Points on a hilly landscape, in no order, each with its height.
A ball rolls from a point to the lowest of its 2 nearest points, and stops where none of them is lower. Distance is the straight distance between rows; heights are no part of it.
Rodo h=5.24: [ -7   8 -14 -13  -3   1  18   6  -2  12  -3  -8  -8   2  -6 -14  -5  24
  -2   8  -8  18  -9   4  -2   1   7  -5   7  17  10   8  -7   2   7   3
   0   7  -2 -17  -2 -14]
bev h=4.10: [  5   2  -5   7 -10   7 -10  -5  -1  15 -15   3 -18  -5  -1  -6   5   4
   6  -2 -17  -8  10   3   0  -4 -26 -31 -12  10  -4  -5 -11   2  32 -23
  15  -1  10   3  -9  25]
Notut h=2.89: [  9 -12   1  10 -18   2 -11 -13  -4 -18  -6  -3   5 -16  -4  -5  -2 -12
  18  -1  -8   9   5  -5  -8  -9   7   9 -18   9  17  -2  -7   8  10   7
 -10   6   7  11   7  15]
kogul h=4.12: [  7   2   4   9 -11   8  10   6  -7 -26 -18  -7  25   7  -6  -1  10  -6
  12   7   3  -4  -7 -10 -19   0   9  -1 -20  -3  14  -6   6   5   6   0
 -10   6   7  10  -3   2]
tofud h=4.66: [  3   8  21  -7  -9   1   6   4  15  11   3  20  -5  -2  -8  -6   5   6
  -2  -8 -11 -12   4  -5 -10   1 -15 -26   6  -2  -1  12  -7  -7   4 -27
   7  11   4  -1 -18   3]
rog h=5.83: [-11   1  10  -8   5   7   5   1  -2  19   8  -6 -18  10  -1  -9  -8   1
  -8 -16   1  12  -4 -12  -5  -2   7  -8   6  -1 -10   6 -25 -16  -1  -2
  -3  -1  -2  -5   1 -12]
dal h=6.33: [ -2 -22  -8 -16  -7   7   8  24  22  -4 -16   1  16  27   8  -8  -8 -14
  -5 -10 -13   6  -7  -7   0 -12   5  -4  17 -12 -10  26 -11   6  17   8
  -7   3  14   1  20  -8]
sinu h=4.18: [  7  16   1   0  11   5  -2   5  -6   9  -6 -10 -11  -9   4  15   6   0
  -7  16  13 -16  -4  14  -4  12 -11  -2  -6   5 -12 -16  15   1   6   8
  12   7   7  -6  -8  -6]
ravul h=5.76: [ -2  19   6  10  -4  -6   7 -10 -20  -1  -6  -3   0 -14  -7 -13  -9   7
   9  -1   2   1   3   6  -2   9   4  17  -9  -8  22  -9  -2   3   7   6
 -10   9   7   4   8  11]
san h=5.01: [  1  14   1  -3 -16  -3   3   0   4  -8  -1  25  12  -9   9 -12  -9  -6
  11  17  -7  -6  14   2   9  -5  18  20   6   2  20   5  -2  -3  -8   5
 -12  23  -1   1  17 -11]
pigok h=1.23: [-23  19  -3  -2  15   3   9   5   0  -1   0   1   6  16 -20 -17   7  11
 -10  -4  -1  12 -17 -12 -15  -7  11   8  -1   1   1   9 -12 -14   0  -9
 -12 -11   0  -6   0  -2]
tozo h=2.79: [ -8  18  -8  -5  17 -13 -12   0   2   7   7   9  -6  -2  -7  18  21  15
   0  16   9  -2  -2  -2   0   0 -10  -5  -8   8 -14 -11  16 -10 -16  -6
   0 -21  -8  -4 -24   0]
giba h=6.85: [  2  -8   3  -7  -7   1 -13   3   9  -9   2  -2  16   8  -7 -12  -8 -20
   4 -16   0   7   5  -3   3 -11  20  16  -2 -16   7  16 -19   4 -10  21
 -20 -18  -3  22  18  -4]
Lesi h=5.23: [  1  20   9  17 -19  -9  -1 -17  -8  -2   8  18 -11 -19  -6 -15  -5   4
  17  -7 -11  -3  12   1   2  -1 -10   0 -12   1  27  -9 -12   6   4  -4
 -10   1   1   6  -6  23]
Ruma h=5.72: [ 10   7  -1 -16  -9   5 -16  -9   1 -12  -6  17   5  -5   1 -18  -4 -19
   2   9   1  -8  13   0  16 -12  22  14 -16   7  14   7  -6   4   2  15
  -6  13   5  17  16 -11]
dufa h=4.97: [-21  24  -3   8 -14  -3  -2   1  -2  11  12   8  -6 -10  -5 -18   1   9
   3   0  -6   7  14  -1  14   5  -3  14   3  -8   7  10 -12  -3  -6   2
 -14 -14 -14 -13   3   5]
gotep h=4.09: [  1  -2  14  11  -7   1   0  10  11  -1   9  13   1  -9   4  -1  -4  -5
  -1 -13  -2 -22   5  13  -5   7 -11 -13  13  -7  -6   6   6  -1   5 -12
   7  18   8   1  -5  -1]
pagu h=4.91: [  2  12  -3  10 -19  -8   7   2  -7  -1 -22  15   8  -4  -4  -8  11  17
  18  12 -15  -9   6  -5   7  -7  -8 -24 -11   8  13  -4   1   1  13 -11
  -2   1  14  -1  -9  16]
Gekun h=6.75: [ -2  -1   1 -14 -10   6  -1  14  10  -5  -9  -1  14   7  -6 -18  -3 -13
  -1  -6 -12   9  -3  -3  -3 -10   2   6  -4  -8   6  21 -23   4  16  12
 -14  -3   8   7  16   1]
mov h=4.90: [  4  22   8   5   4  21   5  14   2  16  -3 -19 -22 -13  -3  14  -8   0
 -11   7   3   4  -6   9 -16  22 -13  -7  -8   6 -21 -16   1 -10   7   7
  11  22   1 -26  -8   7]
Kip h=3.33: [ -4   1  -1  26  -6  10  -4  13   4 -12  -6  -3  -1  -9   1   6  11  -8
   5  -7   1  -8   0   2  -5   8 -10  -9  -5  -1 -11  -8  11  -2   4  -4
   6   3   4 -10 -14  12]
ver h=6.65: [ 10  -7 -14 -10 -15  -3   3 -11 -28  18 -14   0   6   5  10   1   8  18
  15  11   9  -2  16  -4  15  -3 -11 -21   2  -3  23  -2   2   1  15  12
   6 -10 -10  12 -13   1]
baz h=5.53: [  2   1  12  23  -9  -6   5   5  -9  -9 -23 -11  13   0 -15 -15 -16  -4
   8 -10 -17   7 -11  -6  -9  -4   0  -5 -20 -12   4 -10 -10   7  16  -7
  -6   7  24  -1   4  15]
manuf h=3.83: [ -3  -7   4   6 -13   5   1 -11  -7  -5   3   0  11 -21   4   4   3 -12
  11   9 -10  11   6 -13   2  -2 -13  14  -9  -5   3   7   3   2   9  -9
 -11  -5   4  -2  12  25]
Bagef h=5.75: [  0  14   1 -10   0  -3  18  -4  -7   5 -17   1 -13  -2  -5 -15 -13  12
   2   9 -11  13   0   8  -3   4  21   7   1  20  15  -6 -15  -2  13   3
   2  26  14 -11  14  -6]
sare h=3.51: [  8 -10   3  -1 -12   2  -9   7  23   1   2  23 -16  -1   6 -16 -10 -13
  -8 -17  -3  -7  15  10   7  -5  10 -26  12  16  -2  14 -18   1  -3   1
   7  12   6  11   4 -12]
vuti h=3.53: [  0   4 -14 -13   4  -2  -7  -7  -4   9  27  -3   0  -5   5  22  17   9
   5  20   6  14   4   0  10   6 -17   8  -1   1  -2  -6  18  -3 -13   2
  -3 -18 -25  -7 -18  -2]
kam h=4.93: [-12   9   0   9   6   8  11   2  -5  -5  22  -9   9  -7   6   5   4  -1
  -3  -1   9   0  -3   5 -12  15 -16  21   9 -24   8   3  11   2   0   3
  -6   6 -12 -10   0   5]
Mori h=4.58: [ -9  17 -12 -34   3  11  19  13   7   4  -9  -7   0  17  -6 -18  -3   7
 -13  12 -12  15 -17  -1 -12  -2  15  11   4  14  10  16 -17   1  12   9
  -8  10  -2  -6  15 -19]
fato h=5.59: [  5  -3   6 -12   6 -13  -8   4  16 -23  -6  10  21   8  -9  -2  -5 -16
  -3  14 -14   1 -11  -1  -2 -15  23  25  -5  -1  -4   9   3   2 -13   0
 -15  -2  10   9  18 -15]
Fadid h=5.98: [  1  -3   8  26   4  -4 -13   0   7 -19   2 -10  -2  -7  -5   2 -10  -8
   1 -12   3  -2   4  16  -1   3  17  12   0  -2  -6 -16   2   1 -18  18
  -1   1  -2   5   5  -4]
Voluz h=4.19: [-12  -1 -12  -4  17  10  11  -7 -10   5  24 -19  -8  11  14  10   6  13
  -1  -3  13   4   6   2   3  19 -13  17  18 -14  -1  -6  10  -2  10   8
   5   3 -18 -21  -4   3]
kep h=1.95: [  0  16   8  -1  10 -13  -9   0   3  16  13  -2 -17  -7 -14   7  -1   6
  -5  -1   9   2  -5   5   4   2   1   1  -2   7  -8  -9  -5  -5 -23   5
  -1 -11  -5   0 -16  -6]
Zafo h=2.61: [ -2   0  -5  -1  19 -20   7  -1  -6   3   7   3   0   5 -12  -9  -3  10
  -5 -11  10  -6 -11  15  -1  -2   7   0  12  -2  -1  -1  -2   3   1   4
   1  -1   9   7   2 -10]
Somi h=6.64: [ -9   2  -8 -20   4  -5  -3   0   0  14  -3   2  -6   0  -8   6   6  13
  -9  13  -4   9  -8  -6   3 -10  -8  -5  -6  18 -16  12   3  -1   2 -14
   3 -21   4 -16   0   0]
risu h=5.26: [ 13  17  -4  15 -26 -12   1   3  -3 -12 -13  16  12 -21  -4  -5  -1  12
  17  18 -10 -15   6   8  14  -7  -6  -7 -20   4  19  -8  14  11  -7  -2
  -3  -5   6   6  -3  11]
ladom h=4.41: [ -6  22 -18 -10   2   0   0  -9 -10   4  25  -1   9 -12   6  10   5   4
   2  23  17   6   8   9  17  14  -7  38  -1  -8  11  -2  21   6 -17   7
  -9 -12 -29  -3   1   0]
Dalu h=3.69: [  5  16   2 -32   4  -1   4  17  16   4  -6  -5   2  20  -7 -11 -10  -5
 -14  -4  -3   6 -11  -1  -6   0  26   4  -2   3   6  10 -29   2  -7  22
 -16   5  10   8  13 -29]
pag h=6.12: [  1 -19  16 -20   5   7   0   6   2  32  13 -15 -17  14   6  14 -11  -6
 -14 -24  10   4  -7 -13   0  -2   0 -11   9  -4 -21   5 -11 -13 -17   4
   5 -17  -3   4   2 -14]
Fer h=3.98: [ -4   1  -6 -10 -12  -2  -8   2  11  19  11  15 -21  -2  -4 -13   0  -1
  -7 -11  -3  -4   8   2  14  -9  -3 -22   3  13  -2  16 -17  -4 -11   2
   3 -13  -7  -2  -9  -8]
Vevop h=4.92: [ -3   5  -2  21 -14  10  10  -1  -6 -23 -31  -2  19  -1  -1 -15   7  -4
  13  -4  -7 -12 -12 -10  -7  -3   0   0 -22  -1  11 -12   7   7  28 -12
  -4  10  22   6   2  17]
zuge h=6.36: [  4 -38   4 -25  -2   0   1   9  11  22  15   4  -5  22  18  16  -7  -6
 -16 -19   8  -1  -1 -13  11 -10  -7 -17  24   1 -17   6   3  -9 -22  -6
   8 -15 -13   7   0 -15]
ret h=6.03: [  5   3  -4  27 -18   3   4   8 -14 -16 -15  -5  26 -10  -6  -5  10  -1
   7  -2   8 -14  -5   3   0  -1 -24 -12 -18 -14  14   5  14  18  11  -4
  -7 -14  -1  14  -4  23]
nak h=6.02: [  3  11   8 -18  -6 -17  14  -7  -9  16  15  -1  13   0  -1   5 -10  14
  -1  11   5  -5  -1   3  10   4 -21  10   8 -32  20  14  11  12 -10 -11
  -8 -16 -18  -4  -9  -4]
Gufis h=7.02: [ -6  -2   1   3  26  14  -8 -31 -15   2   2   0 -21   4  12  -5  15 -11
  -6  -6  13  -7   3  -5  -6   8   9  -5  -4   9  -8 -14 -12 -11  17  -4
  11   8   4  16   6  -3]
Talav h=6.76: [ 17 -11   5  -6   2  -4 -32   0  10 -13 -17  -3   5  -5  -5  17 -13 -18
 -13  14  -4  -7  -5   4  15 -13  12   5 -25   8 -21   5  12   5 -20  11
  12  -4   9   6   3 -15]
fene h=6.48: [  9  16  10  19  -9 -10  -9   2  -2 -11   8   4   8 -21  -4  -4 -14 -10
   1  -3   8  -9   1  19   5   7   7  14  -9 -14  14  -6   6  11 -27  10
  -6  -3 -11  13  12  -5]
dezu h=5.89: [-21  -8  -2   0   4   3   6  18  20  -2  -3   6   9  14   3 -11  -3  -3
 -12  -6 -11  -4  -4  -7  -2 -12   4   1  23  -8 -15  23   2  -5   7  -9
  -3  -1   7 -13  13  -6]
taki h=2.01: [  3 -22  15  23 -13  11 -14   6  26 -26 -10   9  -8 -10   8   0  -5 -24
   1 -19 -18  -6  12   2  -6   3   4  -8   4   5 -10   2  -9  -7  -5   4
   9  16   8  -4   5  -1]
sogo h=5.48: [  0   1   0   9  11  -8   6   8  -9 -10   2  -5  16  17   6  23   6  10
   4  14  20 -10   1  -8   0  -3   7  10   9 -25   3  -9  21   9 -18  -3
   1  -7 -13 -11  -4  -3]
gine h=4.76: [  1  -8   3 -12  12   0  -7   3   7 -12   4 -12   8   5   2   6  -5 -19
  -7   8  10  -1  -6   0  -1  -4  25  29   0   2  -3   4   5   1 -14  14
  -3   0   0   8  18 -17]
rala h=5.64: [ 15  -3  -8  22 -18 -11  -3  -8  -9 -15   0  12  23 -20   5   9  12   1
  15  16   0 -13   3   9   9  -2 -25  -6 -11  -2  11  -7  26  12   1  -6
   0  -7  -3  16 -14  18]
timop h=2.56: [-18  17   0 -11  19   4  10  15  15   1   6   1  -1  18 -11 -11   0   0
 -12  -7   0   0 -15  -6 -16  -8  24  17   6   2  -1   8 -16  -9 -16  11
 -11  -3  -9   3   7 -22]
Nif h=5.80: [ 15 -14  12   3   1   2  -1  10  18   6  21   6 -17  -8  12  31  -1 -12
  -3  -3  -2   2   5   9  -3  12  -1 -12  11   6 -18 -14   8 -12 -29   9
  10  14  -8 -10 -12  -3]
sutas h=2.34: [-11   3  -8   2  13   0  -3  11   3  -6   9  -7   5  11 -30 -11  15   7
 -11 -11  -5   9 -21  -4 -15 -11   0  -5 -16   5  -9  10  -9   1   3  -6
  -8 -33  -1   4  -7  13]
togem h=6.98: [ 12 -21  -8 -12  -7  -1  -3   9  -3  10  -4  -2   5   6  16   8  -8  -5
  -4   9  15 -10   7   3  26 -12   2  -5  16  -1   4   1  15   3  -9  12
   9   2  -6  -7   0 -16]
fana h=3.68: [  6   9   3 -14   8 -10  -2  -2   7   2  12  11   2  -7  -3   1   0  -9
 -10  11   6 -11 -10  13   6  -4   7  18   0   7   8   7   8   3  -6   5
   0   4   2  12   0 -15]
tekes h=6.62: [  4 -18   5  -4  17 -12   0  -8  -9  29  -1 -13 -12   9  10  24  -4   1
  -6   1   3   6   1  -2   2   3 -23 -19  13 -11 -24 -11   7  -6   3 -13
  15  -8   3   0  -9   0]
Dav h=5.50: [ -7 -16  15  -7   9  -6   3  11  27  -1   5   9  -2  14   7   5 -10 -10
 -14 -15  -8  -8  -9  -9  -6  -7  12  -5  20  -4 -24  14   0  -9 -11 -12
   3   7  14  -1   6 -13]
Reta h=0.67: [ -3  20  -6 -15  23 -20  14  -5 -10  21   8 -11 -12   4 -14   2   2  29
  -9   6  14   9 -13   2   2   9   6  13   4   6   7 -14   0  -2 -23  -1
  -3 -13 -14  -6 -18 -11]
tinu h=3.37: [-16  29 -10  12  12   5  10  -6 -12  -9  -2  -4  -7 -11 -15  -7  10  15
   0  10  -7  21  -7   7 -13  15   6  40 -15  12  14 -14   6  -8   0   1
  -8   2  -9 -13  -1  16]
pagob h=7.51: [  4  15   0 -13  -3   4   1   2   8  17  21   8 -13  -2  19  24  10   2
  -1   2   0  -3   6   2  -3  25 -37 -10   7 -13 -10  -4  17 -13  -6  -1
  14   7 -18 -19 -31   4]
zunur h=5.37: [ -9  -2  -3  35  16   5 -14  -3   0 -22   4 -25  -4  -7 -14   0   1  -5
   9 -14  -2  18  -2  15 -11   8  21  29  -3   3  -8 -25  -5  -1 -10  10
  -5  -4  -7   1   7  16]
vamip h=5.33: [  5 -36  -8  11  15 -16 -12  -1  11 -12  -2  -9   8  -1  -1   6  -2  -7
  -4  -7  -2   5 -10   6   6  -7   0  -9   6  10 -21   3  10  10  -1   1
  12  -7  16   6   3   1]
Disat h=4.85: [  5   7   2   6  -3  -5  13  18  -4  -9  -7   2  20   9 -10   1  13   9
   7   4  11  -8  -6  -6  -7 -10  10  -6  -5 -11  10   1   8   2  -8   0
  -4  -6   2  -5  -9  -8]
baze h=4.86: [  5 -23  -2   6   9   8 -10   0  13 -14   4   1   5   1   4  14  10  -9
  -5  -5   2   1  -3 -11  -5  -5  13  -5  -3  10 -12   7   4  -6  -9  -1
   5  -4   1  10  -1  -6]
daluv h=6.24: [  7   3   7  -8   1 -14 -25  -6  15 -27 -10   3   1  -9 -13  -1 -14 -25
  -8   7 -14  -5  -7  13   3 -12  16  27 -24   9  -5   3   3   8 -14   3
   1  -2  11  17  14 -10]
Gesu h=5.12: [ -1   0   9 -20  10 -13   2   3  17  11  11  16  -7   9  -4   7  -1   5
 -13  -3  -5 -10  -5  -2  -2  -5  -1 -19  12   9 -18  12  -1  -5  -8 -20
   7  -2  10   5  -8 -15]
Nozal h=5.84: [ -4 -16 -11   5  15 -10  -8   8   6  -8 -13 -16   1   2  -9  11  -1  -1
  -6  11  -5  12 -20   1   2  -5  10  15   1  15 -22  -7  16   2   0  -4
   3 -12  12 -16  13   0]
kef h=6.32: [ 10  -4   4   6 -13   5 -26 -12   4 -28 -13   9  11   1  -4 -14  -7 -19
  10 -15  -4 -10  12  -7   9  -9  24   5 -24  -6  16   9 -16   7 -10  20
  -7  -5   2  23  11  -8]
vuveb h=5.54: [ -5  16   6   2   4 -17  13   1   9   5  30   0   5  -9   3  11  -5   7
   0   6   1   1  -1   9   2  11 -14  21  12 -21   5   5  13   5 -25  -6
 -10  -5 -18 -15  -7   0]
vuloz h=7.12: [ -3  -5  11  11  31  -7  -2 -24 -16  10   9  -4 -13  15   1  -2   3   5
  -5 -21  11  -1  -2  -4 -12   4   7 -16  11  -8 -16 -19 -15  -8  10  -7
   5   0   8  16  -2  -3]
ziz h=4.52: [-19  17  -2  29   7   9  -4   3   2 -30  -3 -11   0 -10 -13  -7   5  -7
   6   1 -10  14 -14   7 -19   9  10  33 -14   7   1 -23   7  -3   0  -3
 -12   0  -7 -10   8  16]
Razab h=6.46: [  3   1  13 -13  -5   0  14  -7 -12   1  12   6  20   5  12   9   0   3
   6   8  13 -10   9 -13  -4   1  -8   8   8 -33  24   8   7   7  -7 -12
  -5   6 -12   1  -2  -2]
pafo h=6.63: [ 11 -25   7 -13  -7  14   0   6   6  14   7   9   3   7  23  23   6 -13
 -10  -7   9  -7  10 -11  11  -1  -5 -11  22  -8  -4   6   8 -10 -11   2
  14   8 -16  -7  -7  -5]
robez h=6.92: [ -1  -6   1 -21   3  11  -5  -5  -5  15  -1   6  -5   2  10  17  15   2
  -7  19   5  -2   1 -14  -4   1 -16 -14   0   6 -13   8   9  -7  11 -17
  10  -5  -2   0 -10  -3]
ramev h=1.66: [  3 -21  -7 -21   7 -19   4  -6  -1  18  17   2   4  20   2  -4  -7  14
  -7 -10  12  -4  -2   1  10  -7  -6 -10  24  -8   4   4  -2   4  -3  -2
   1  -5  -3  11  -5 -13]
totap h=4.39: [  2 -10 -11   3 -19   0  -6 -23 -15  -4   6  10  10 -17   2  -1  10   7
  22  11  -9  11  19  -7  17 -12 -13   7  -4   6  12   8  -3   1   7   2
  -9 -19  -8   7   3  33]
Bamag h=4.79: [  3   3  -3   1  -9  -9  -1 -23 -10  10   9  12  -6 -17   4   6   3  12
  18   9  -8   9  15  -1   6   2 -18  -8  -1   3  13  -3  -2  -2   8  -2
   1   0  -6   4 -11  18]
kina h=6.11: [ -7  -3  -7   2  23  -2   2  -5 -18  -6  -2 -12   5  21   7   7  11   1
   0   9  25  -6   6  -4  12   2  24  29  13 -14   1 -15  16   3  -5   5
   0  -5  -6  -8  14  -1]
nud h=4.40: [  5  -4   1   3  -6  -3 -15  13  14  -5   0  14   3   2  -5   2   8  -7
  -6  -6   1 -12  -1  -1   7 -12   2 -19  -7   9  -8  10   0   0 -14   6
   3 -15  -1   1 -11  -8]
maput h=7.30: [ 15 -40 -11 -13 -10  -8   9  10  -3   5   3 -15   6  16  11   3 -16   3
   2  -6  17   9   1   2  11 -13  14  -4  23  -7  10  -3   2  12 -13  19
   6   3  -6   2   8 -10]
vot h=3.41: [ -5 -12 -14 -19   4  -2  13  -1 -16  15  11 -21  -5  17   1  11  -2  23
  -3   7  10  10   1  -2   6   2  -5   7  13  -1   9   0   8   3   1   0
   4  -7 -16 -17  -9  -8]
bar h=4.14: [ 10  -6  12  17 -21   9  -4   3  10 -25  -3  18  16 -12  13   0  -8 -21
  13   1  -6 -12  17  -6   0  -3  14   8   1  -9  14   4   4   0 -10   5
 -11  18  -4   5   9  -5]
lim h=2.65: [ 16 -30 -13  -2  -8  11  -6 -11  -6   3 -15   0  -1  -4  14  -4   0  -5
  10  -2   2  10   7   1   2  -5  -4 -39  -1  20  -2   3  -5  17  29   3
  17   8  11  22   6  12]
favo h=2.14: [ -7  20 -14   4  22 -12  10 -15 -22   6  -1  -4 -17  -5 -13  -3   9  25
   2   5   4  16  -7  12  -1  19   3  18  -2  10   8 -24   4  -5  -1   0
   1   1  -4  -7 -10   7]
pim h=3.64: [ -6   4 -12  -4  -7   0  -1   1 -16  22 -18 -13 -11  -5  -7 -12  -6  14
   1   3  -8  10  -1  11  11   0 -15 -17  -8  10  -1   3  -6   8  28  -5
  11  -2  10  -5   0  14]
lufe h=6.29: [ -6  31   8  15  -6  -9  -4  -8  -7  -9   7  11   1 -23  -1 -19 -13  -8
   4  -5   0  -8   1  16   5   9  -4  26  -7 -14  22   3  -2  10  -3  -3
 -17  -5  -4  12  21   9]
Fuzu h=1.79: [ 22 -17  -3  -2 -23   4  -9  -8  -1  -6  -8   0  -2 -19   0  -4  -3  -9
  13   1  -5   2   6   9  -2 -11 -12 -17 -17  15  19   1  -6  12  19  11
   5  12   7  22  -4  15]
tanud h=7.22: [-11  14 -10 -14  14  10  -4 -12   2  16  10  -2 -14   2  19  21  20   6
   1  16   1  -6   5  -5  -6  21 -31  -8   2   4 -19  -7  14 -11  18 -12
  13   2  -6 -13 -22  -1]
Lud h=6.37: [  4  -1  -2   7  -5   2   4  -3 -26   6 -13  -7  16   2  -1  -3  10   4
  10  -2  17 -13   4   2   1   2 -18 -11  -8 -19  19   2   6   8  18   8
  -1 -11  -4  16 -11  10]
davog h=5.42: [-15   8   9   7 -10   8   9   8  -9   6  -1   1   2   6  -2 -10  -3   3
   7  -9  -1   3  11 -14  -1   1   3   6   9 -16   3   9 -10  -9  -1  -3
  -9   0  -4 -17   4   1]
nup h=6.31: [-19   2 -16  -5   9  -4  -2  10  -5  -2 -17  -7  13   6 -15  -1  10   9
  -7  18  -7  11 -16 -14   2 -12   5  16  -5   6 -20  11  14  -2   5 -11
  -7 -27   5 -22  12  13]
lef h=3.36: [  4  12  -3   7   8  13  -1   0   3  -5  -8  -9 -22  -5  -3   4   7   2
  -4  11  -1  -2 -10   7 -14   7  -3 -16 -19  30 -11 -21   2   3  13 -10
  13  15  11  -2  -9   0]
Tilon h=2.51: [ -1 -14 -12  21   5  10  -4 -11   1 -13  -3  -1 -11  -6  11   3  13  -3
   9  -1  -4   2   0  -7  -8   4  -8 -15  -8  21  -6 -16  -1  -2  22 -11
   8   9  12   3  -9  12]
tivas h=5.41: [ 14  10   8   1  -7   9   5   8  10  11   2   0 -24 -16  10  25  -1  -3
   3   5  -7  10   8  -2  -6  20  -8 -12   4   9 -16 -17   1 -13 -13   2
   9  22  -3 -26 -12   0]
lalop h=5.20: [-15  19 -15   2  -6   6  10   7  -8  -4  17  -9  10 -11  -3  -5   7   4
  -3  15   3   3  -4  14  -5  12 -13  32  -4  -6  17  13  13   8   1   7
 -12 -12 -23  -5   8   6]
maka h=6.69: [  2  -4   5   5  19   6   2 -29 -13  -2  -6  -2 -22   5  11 -20 -10   1
  -4 -13   8  -6   5   7  -4   9  19  -7  10  14 -11 -21 -17   0  17   2
   9  24  17  12  22  -8]
Kof h=3.05: [ -7 -17  11  23  -6  17   0   9  20 -28  -5   0   7  -4  15   1  -5 -28
   2 -14 -10  -8   7  -2  -5   4  11  14  16 -12  -6   4   3  -6  -6  14
  -2  14  -4  -4  14  -1]
mit h=6.88: [ -8 -21   0  25  27   1   0 -13 -13  10   3 -14  -6  11  11   9   6  -1
  -4 -14   8   8  -4 -12   4  10 -13 -12  14 -10 -25 -18  -3  -9  10  -7
   7  -3   2   0  -6  15]
Zile h=6.28: [  1  10  11   1   3   5  12 -13  -7   0  -5   4  -5   6   0 -22  -6   8
   6 -12   4  -8   8   1 -10   8  21  -2   6   3  11  -7 -18  -8  13   5
  -3  32  10   6  12  -9]
Refe h=3.18: [  0 -12 -17  -8   3   3   0 -12 -14  15 -12  -3 -11   8   1 -16  -5  14
   0  -7   2  19   1   0   1  -7  -2 -30  -9  25   0   6 -18  13  27  -2
   6  -9  11  11  11   7]
bam h=6.35: [ 10 -15  13  -8   5   3   7  17  -1  20 -15 -16  -1  14   0  14 -12   3
 -15  -9  -2   8 -11   0  -6  -1 -12 -28   9 -12 -23   2   2  -2   2 -12
  13   2   8 -10  -6   0]
Fem h=4.53: [  1   7  -7   7 -24  13  11  -3   1   3 -12  12   1  -8   6  -2   8  18
  16   2 -22  -5  14 -15  -3   3 -19 -22  -4   9   4   2   3  -6  26 -25
   7  14   3 -11 -11  21]
litev h=2.86: [ 13 -12  12   3  -4   4 -14  -3  23 -19  -6   9 -14  -1   9  -5 -19 -14
  -3 -14 -10 -11  10   5   2  -2  22 -10   2  11 -13   3 -13  -6  -8   7
  12  26  13   7  13 -20]
Sisar h=4.45: [-10  16   0  -1 -11   8 -11  -1  13   0  12  21 -14 -13  -2 -16   6 -14
  -4  -2   0 -11  16   1   9  -4   2   5   0   7   7  16 -11  -4  -4   4
  -5  -5  -4   3   4  -4]
seta h=5.99: [  8  -7  17  13   4  -4   7  16  -2  -1 -20 -14  14  10 -17   5  -8   0
  -5  -7  -7   3 -19  -4 -18  -2  -1 -15 -11 -14 -17  -7  -1  -1   4  -8
   4   7  20  -7  -8   5]
seza h=2.57: [  3 -20  -1 -31  -6  -3  20   7  -2  18  15 -15   3  28   6   6  -8  16
  -7  -6  11  -1   1 -11   1  -6  -8  -3  16 -18  15   8  -4   3 -11  -3
   3  -9 -22  -7 -11 -14]

Call two points neighbours if one is among the 2 nearest of the other. Go from one point of each pair to the other, from neighbour to neighbour, staying as low as possible. Name the highest point that can't be avoided.
Fuzu / kogul: fene
kam / kogul: kina
Tilon / taki: pafo
ramev / Reta: lalop

Where does a ball stop that starts at each point below?
rala: Fuzu
vuloz: kogul
lufe: Fuzu
Gufis: pigok
togem: Fer
Gekun: Tilon
tanud: Fer
